Points on a hilly landscape, in no order, each with its height.
From any point a ball takes the steepest step (drop divided by distance) to one of its 2 nearest points. It stops when none of these is lower. Distance is the straight distance between rows; heights are no part of it.
<421>: [  2   3  23 -18 -14  -6  24  20 -21  16   2   2  30  17 -39   0   0  15
  -2   9   1  24  41]  height 15.8
<653>: [  8  17  33  44 -22   4  28  -9 -40 -22  29  34   1 -14  54  22 -19  29
 -11   7 -47 -33   4]  height 61.6
<373>: [-23 -37  10  28 -34  24  -1  40  31  -6  -4 -17  26  -5  43  17 -10  42
  44 -23  -5  17 -12]  height 57.6
<505>: [-21 -49   2 -30   9 -34 -40 -66  42 -44 -20  -3   4  12   3   2  32 -68
  26 -17  16   2   5]  height 15.0
<466>: [-35  -1 -13   0  29  28  75   2   2  49   7  17 -37  83 -21 -15 -13 -13
  13 -30   7  38 -18]  height 48.7
<45>: [ 11  17  70  24  16 -12  48 -47 -40 -10  14  33  26   5  34  -7  38  22
 -17  26 -43  -6  22]  height 62.8
<477>: [ 12  35 -25  33  -1   7 -10  48 -18  -6  14  -7   8 -45  32  19  -5  67
 -55   9   5 -29 -30]  height 38.6
<367>: [  0  11   8 -21  -2   4  16 -40  -8   6  -7  -6 -19   2  31 -18  15  68
  16 -15 -20  12 -32]  height 38.5
<785>: [-35 -49  37  16 -71 -15  -1  31 -12   4  -5 -17  12  -3  22  34  26  32
   1  32 -17  10 -20]  height 56.5
<308>: [ -15  -27  -15   11    7   25   19  -34   53   44    7   -1  -29   52
 -116  -16  -46    7   27    3   10   27   55]  height 50.8
<298>: [ 21 -46   2 -34  23   5 -24  -1  40 -24  12  10  16 -22 -30 -17 -10  16
  13  27  -3  33 -24]  height 53.3
<589>: [ 30 -55  19 -48 -26 -44 -23  23   6  -9   7 -18   8 -21 -20   2  48   8
 -12  38  -2  41 -28]  height 54.3
<728>: [ 20 -29  47   8  -3   8  30  37   1 -24 -12  -6 -15  34  42   0  45  44
 -38  23  -4 -27 -13]  height 8.0
<280>: [-20 -39  -2   0  20 -19  -6   3   2 -39  -9 -20 -24 -20  16  -9  24   7
 -20 -30  53  -1  -9]  height 21.4
<634>: [ 16 -11  -1 -55 -35  -5 -39 -55  13 -62 -28  18  11  13 -27 -10 -52  -3
  21 -11  13 -24  30]  height 21.5
<629>: [ -7  16  13  14  -3  28 -17  35  -9  33 -13 -21  28  -2 -12  24 -37  57
 -33   5 -77  22  20]  height 28.1
<361>: [ 38 -14 -26   1  -7  44  34  19   6  -1  12   0  18 -16  50  40 -17  28
  59 -20   5  47  18]  height 58.5
<113>: [  0  26 -35 -48  47  31 -23  29   2  68  35 -29  41 -22 -33  -8  -3  -8
 -21   3 -13  -4 -28]  height 20.9
<819>: [-27 -11  26  19  15  15  -5  54  13  17 -17 -29  27  31   7   7  50  62
 -28 -13  12   1   4]  height 17.1
<661>: [ -1 -12  26 -20 -40   9 -10  24 -24  50  22 -22  64  -5 -13  31  25 -18
  38  18 -35 -10  49]  height 19.8
<101>: [ -5 -24 -21  24 -18 -57 -10 -42 -12 -57  10  17 -76  18 -12  38  -3 -45
 -35  -8  61  36   5]  height 32.4
<200>: [-41  10 -19  26  21  10  28  28   2  15  43  22  -4   3  27 -11 -16   0
  13 -44   2  11 -20]  height 44.5
<268>: [ 55  19 -15  22   7 -45  16  56  -7  -5  16 -20 -22 -19  -4 -11  20 -23
 -31 -27 -36  43  46]  height 28.4
<99>: [ -8 -10  21 -14 -34 -21   5  -9  15 -42  -8  26  16  25 -37 -39 -24  16
  33  -8  13   7  23]  height 19.2
<731>: [-15 -70   5  -9  12 -25 -24 -57  10 -32  -6 -19  -6  39 -46  11   2 -35
  -3 -30  69  11  24]  height 17.9
<695>: [ -3 -10 -42 -29  30  39  46 -37  25  38  21  19 -27  -5 -68 -29 -47  -6
  51   1  -7  38  37]  height 50.1
<314>: [ 36   1  21   5  17   8  80  51  -4  -5  26  23  -3  52  42 -15   1 -23
 -31  -6 -39  17   3]  height 20.8
<646>: [  8 -57 -22   5   8 -15 -32 -57  59 -13 -17 -40 -11  40 -85  -1 -25  13
   0 -43  86  31   4]  height 20.5
<619>: [-15  11  13 -16  37  13 -26 -29  17 -17  -2 -25  56  28   3  17  35  77
 -16 -19  22  -7  17]  height 23.3
<233>: [  9  42  -4 -27  -9  13 -17  23  25  -2   9  15  27  20  -3 -22   2  35
  12  10   3 -56   0]  height 28.2
<435>: [-11 -48 -56 -28 -37 -58   2 -48 -11 -75 -13  14 -26   0  14  24 -13 -46
  -9 -35  38   7  12]  height 30.2
<479>: [ -5   8   9  11 -18   6   8  19 -15  55 -24 -42  39 -18  -9   0   3  12
 -24  49 -81   8 -18]  height 31.7
<173>: [ 27 -63  41 -34  34 -38  -4 -52   6 -40   9  -1  22 -13   4   2  57 -48
  13  18  24  12   9]  height 18.1
<273>: [ 57  36 -26   5  20  41  -6  49 -14 -10 -26   9   8 -26  20  34 -36  42
 -58  23   7  11  -3]  height 42.0
<779>: [-24  28 -32   2   7  19 -39  38 -25  83  13 -52  50 -57 -27   5   5   7
  17 -14 -19 -25 -14]  height 24.5
<54>: [ 27  41 -41 -23 -30   6 -54  25  26 -11 -33  -2 -61 -31 -14 -12   3 -33
   1  42   6 -71  -5]  height 21.3
<224>: [-15  20  19 -26  18  16 -52  10 -11  31  34  16  -8  26 -36 -11 -29  -1
  -8 -26 -39  20 -17]  height 19.9
<247>: [ -9 -44  -2  -5  19 -52 -16 -61  -7 -21  38   2 -15 -13 -24  20  68 -88
 -20  26  17  20  46]  height 21.8
<784>: [ 47  22   6  19 -24  22  54   3 -12   4  22  47  23 -19  36  12 -39   3
  14  35 -55  24  -1]  height 60.5
<841>: [-25  25 -31  33 -17 -41 -19 -34 -11 -53 -11  -2 -24 -77  23 -28  -6 -12
  -7  21   4 -86  -9]  height 28.9
<16>: [ 52  19  -5  31  30   1  47  54  18 -12  32  32   2  28 -15 -14 -19 -23
 -37  -6  -8  47  32]  height 24.7
<156>: [-23   0  11  43  -9 -26  -3 -17 -30  -7 -15  17 -58   3 -13   7 -25 -22
  -7 -18  44  47 -36]  height 34.5
<617>: [ -9  27 -16 -60  26  18 -21 -33  22  -1  42  16   8  35  -8 -19 -12  -1
  40 -39  13 -41  18]  height 25.6
<511>: [ -8  -1 -12 -29 -37 -82   3 -81 -34 -52   0  31 -25  11   1 -23  16 -57
  -5 -20  -2 -23  12]  height 27.8
<149>: [  9 -16  17  15   9  27 -31  -8  36  -9 -32   7  18 -33 -36   7 -27 -11
  35  36 -22  37  36]  height 52.3
<810>: [-36  27  -6  21  27  27 -12  44   5  39   0  21  10   8 -13   4 -41  33
 -46   0 -39  37 -39]  height 23.9
<90>: [  5  27 -16 -37 -15   6  -4 -56  23 -41   0  22  20  40  20 -12 -50  16
  62 -63   0 -34  26]  height 23.6
<605>: [ 10 -13 -28 -42   2   5 -22  18  26 -26  -1   8 -29 -30 -13 -25   5 -28
  -4  11  61 -49  -6]  height 17.7
<648>: [-24  -4   7  35  20  32  -7   7  26  11 -37   6 -12  20 -73 -11 -42 -13
  20   4  12  26  50]  height 51.5
<253>: [-50  -8 -11   8 -23  13  -2  63 -13  31  11 -22 -41   3  20  -5  -9 -20
  -2 -47 -33 -26  -2]  height 46.1
<631>: [ 35 -25 -18  -7  13  15   3 -50  20 -11   0  -7  -7  25 -69  28 -33  40
   7  -7  98  32  27]  height 23.0
<333>: [  0 -63   0 -40 -74 -36 -20  35   3  12   9 -36  -8  -4  -2  26  69   7
 -11  46 -38  -9 -11]  height 55.4
<478>: [ 34  14 -14  -2 -42   8  17  27  18 -34 -18  12  13 -20  31 -14  11  56
   5  38  50 -49 -11]  height 31.5
<368>: [ 82  30  -5  32 -26  24  26  36   8  -7  24  -9  23 -16  69  34   5  20
  28  -1 -25  18  -8]  height 59.4
<39>: [ -2  -1  33  10  29  -2 -33 -77 -15 -14  -4  13  76   1  -2  22 -17   2
  19 -15  28  39 -18]  height 68.1
<133>: [ -3  27 -41  -9  47  24  43  16  18  53  46  11  10  15  44  -4   2 -19
   9 -15 -54  18 -40]  height 42.8
<309>: [-32  29  45  38 -17 -21  24 -25 -29  18  -9  19  42  14   4 -28  34 -18
  26   6  34   2  -1]  height 64.6
<668>: [ 27 -27 -28 -39   9  12   0 -20  22 -54 -28 -12  -9   0 -12   2  -2  41
   4 -20  94   6  25]  height 24.6
<425>: [-38  -3  32  17  -2 -13  11  -6 -22  22 -34 -11 -32   5  20  -1  11  26
  10 -16   3  44 -65]  height 36.5
<215>: [ 14  46 -42   3   6  19  -1   2 -13  57  20 -40   7 -61  -4  -1 -12  28
  33 -16 -48  -7  19]  height 27.9
<863>: [ -3 -18 -18  -9  29  35  64 -12  -3  69  26   1 -39  34 -37 -19 -43 -62
  37 -16 -18  45  11]  height 49.5
<453>: [  0  48 -35   6  -5 -40 -74 -19  10 -56 -35   6 -55 -41   9 -20  -3 -35
 -29   4  13 -70   7]  height 25.2
<512>: [-15   7 -17  53   7  31  24  50 -16  39 -42 -61 -43 -17  47  13   1   8
 -20 -13 -33 -34 -12]  height 47.3
<497>: [-32 -21  -5 -18  21  40  25  57   2  25  -9  -3 -48  57 -14 -18 -25 -19
 -31 -17 -14  12 -21]  height 47.6
<711>: [ 34 -21  35   5 -25   9  51  61  -4 -11 -30   0   0  45  49  11  24 -41
 -18  35 -10 -16 -13]  height 15.5
<620>: [-29  -8  24  13  -4 -13 -29 -21 -19  -5 -24  16  -8 -42  15  11  23 -46
   6  44  32 -13 -34]  height 67.0
<377>: [-13  19  51  17   6  31 -38  -5 -26  29 -20  11   8   4  21  14  -5 -17
  -1  35   8 -53 -49]  height 66.3
<583>: [ -8  32 -40  22 -13 -27  -3   0 -19   2  18 -12 -18 -80   4 -25  10 -15
  20   1 -25 -24  14]  height 30.9
<108>: [  6   1   0  10  33  45   6  38 -21  10 -62 -22 -44 -12  14  18 -19  19
 -50   6 -18  14  -3]  height 44.7
<300>: [  6  40 -22 -11  17  35   7  -6  21  31  14  13 -29  26  37   8   4  37
  28 -19 -72 -10 -44]  height 40.7
<329>: [ 23  18  -5  15  -4 -22  13  59  -5  25 -21 -31  27  -8   8 -15  13 -40
 -43  22 -34  19 -16]  height 32.2
<755>: [ -7 -22   1 -32 -13 -64  -3 -27 -27 -30  46  11 -31 -16  -8 -17  48 -54
 -20   3  10 -31  49]  height 25.1
<203>: [-21  -4  29  45  -1 -22 -40 -47  -8 -47 -20  21  34 -10  29  21 -19 -45
  22   7  61   2 -29]  height 67.5
<15>: [-13  33  11 -54  59  22 -60 -37  -7  34  33  21  15 -16 -17   4  -4  15
 -22  -4 -22 -18 -40]  height 16.6
<494>: [-25  48  33  29  28  18  23  -8 -31  66   8  11  61   9  32   2  21 -16
  -1  18 -19 -24 -26]  height 65.5
<761>: [  0  47 -25  33 -36 -25 -30  44  -8 -34 -21  -1   0 -37  23   5   6  23
 -23  12  53 -44  -9]  height 34.8
<794>: [-11  34  53  21 -23 -41  34 -45 -23 -11 -14  14  12  12  11 -48  53  -5
  27  17 -10 -52  33]  height 63.9

Where does a ball stop that starts at each point below?
<200> -> <505>
<101> -> <505>
<329> -> <728>
<273> -> <421>

Call two points neighbours if one is among the 2 nearest of the other. Go from one point of each pair to the other, from neighbour to neighbour, staying as low as possible. Name the highest point that can't be avoided.
<605>, <505> -> <668>
<15>, <421> -> <479>
<15>, <505> -> <583>
